Each row is a point on a landscape with many peaks, with its height.
From any point a climber steps to the highest of the 4 points nearest to it. It stops when none of these is higher. Distance is the straight distance between rows; heights are no part of it.
(290) (h 3.83): [-18  16  -3   1 -17 -10 -10   3  -9]
(151) (h 0.22): [ -9  -9   3  15  12 -11  -1  16 -10]
(389) (h 6.34): [ -9  -4  -6  15   6 -10  -2  16  -4]
(187) (h 2.98): [ 27 -19  29   5  14  20  11  -2  -3]
(272) (h 3.82): [-21   7 -16  -6 -13 -18 -15   5   2]
(408) (h 2.08): [  1  20  23   2   3  21  13 -14 -16]
(303) (h 2.28): [ -1   8  23   4   7  12   6  -5 -21]
(274) (h 5.73): [-10   0 -27 -20 -12 -21 -22   2  15]
(31) (h 6.01): [ 33   1  33  -4  -4  34  12 -12   4]
(179) (h 2.99): [-14  -5 -29   1   6 -18  -8  16  18]
(435) (h 3.72): [-16   0 -15   2  -7 -18  -9  11   6]
(300) (h 5.76): [  4 -18  11  18  20  -5   7  13  -9]
(468) (h 1.94): [ -9  15  14   8   0   9   7  -8 -18]
(227) (h 4.08): [ 46  16  15  -5 -19  31  16 -17  25]
(141) (h 4.35): [-14  12 -17 -24 -27 -21 -22  -4  11]
(583) (h 3.36): [-12   0  10  12   3  -5   3  10 -16]
(244) (h 2.06): [-12 -12 -26  14  15 -10  -3  22  12]
(322) (h 1.81): [ 10 -17  17  13  17   4   4   2  -9]
(369) (h 2.35): [ 15 -25  20  12  19   3   7   3 -10]
(483) (h 4.26): [-16   7 -22 -15 -23 -21 -19   1   3]
(537) (h 5.74): [-16   4  -2   9  -7 -11  -4   8 -13]
(576) (h 5.77): [ 27   6  28  -2   2  30  10 -11  -2]
(112) (h 4.24): [-20  11   6   6  -9  -9  -1   6 -16]
(147) (h 4.17): [ -1 -14 -53 -25   5  -2  -7 -11  37]
(517) (h 5.48): [ 28  10  28  -3   1  32  19 -18  -2]
(523) (h 1.54): [ -1  -7  22  11  15   1   7   3 -16]
(499) (h 2.56): [ 29 -31  23   9  17  12  12   0   1]
(269) (h 3.14): [-17  -4 -17   6  -1 -18  -9  18   6]
(349) (h 4.88): [-14   6 -25 -20 -15 -25 -22  -6  13]
(149) (h 3.92): [-20  17 -18 -15 -27 -18 -17  -6  -7]
(146) (h 2.73): [  2 -20   2  22  22 -12   7  14  -3]
(14) (h 4.19): [ -7  -3 -35 -22  -9 -21 -16   0  26]
(246) (h 2.88): [  7  -3  24  10  10   7   6   1 -18]
(304) (h 4.96): [ -7 -13 -50 -12   1  -8  -7   0  34]
(26) (h 5.01): [ 35  20  22  -3  -2  35  21 -19   8]
(585) (h 3.31): [-15  -4  -6   8   5 -16  -4  12  -5]
(37) (h 5.15): [ 36 -10  29  -7   3  30  12 -12   2]
(19) (h 5.58): [ 18   8  28   1   3  27  16 -13 -13]
(511) (h 4.36): [-16  -2 -28  -3  -8 -20 -14   8  17]
(236) (h 2.84): [-22  15   0  -2 -16  -9  -6   2 -14]
(240) (h 3.26): [  2  -9 -42 -27   5 -12  -9 -12  35]
(424) (h 2.60): [ 15 -16  26  11  14  12  10   0  -6]
(186) (h 6.19): [-11  -9 -43 -10   1 -15 -10   7  27]
(86) (h 3.69): [-17  25 -17 -14 -33 -17 -17 -10  -8]
(204) (h 5.07): [ 22  22  24   1   3  30  21 -21  -5]
(93) (h 1.36): [-16  19   8   5 -10   4   5  -7 -20]
(480) (h 4.22): [ 15  -5  28   2   9  19   6  -3 -13]
(426) (h 2.51): [ 32 -35  23   6  19  10  15   3   3]
(69) (h 2.40): [-14 -10 -36   5  10 -12  -5  20  19]
(168) (h 1.29): [-22  27   1  -2 -17  -3   3  -7 -17]
(489) (h 2.07): [ -8  10  14   8   7   8   4  -5 -19]

Write out the way that a climber takes from each point below.
(426) | (187) > (480) > (19) > (576) > (31)
(179) | (511) > (274)
(93) | (112) > (537)
(86) | (141) > (274)

Call two points neighbours if one is among the 4 nearest of the other. Go from one point of each pair to the other, from neighbour to neighbour, staying as high as possible. Name the lowest point that can't be avoided.
(31), (537) | (369)
(300), (186) | (146)
(274), (537) | (272)
(274), (186) | (511)
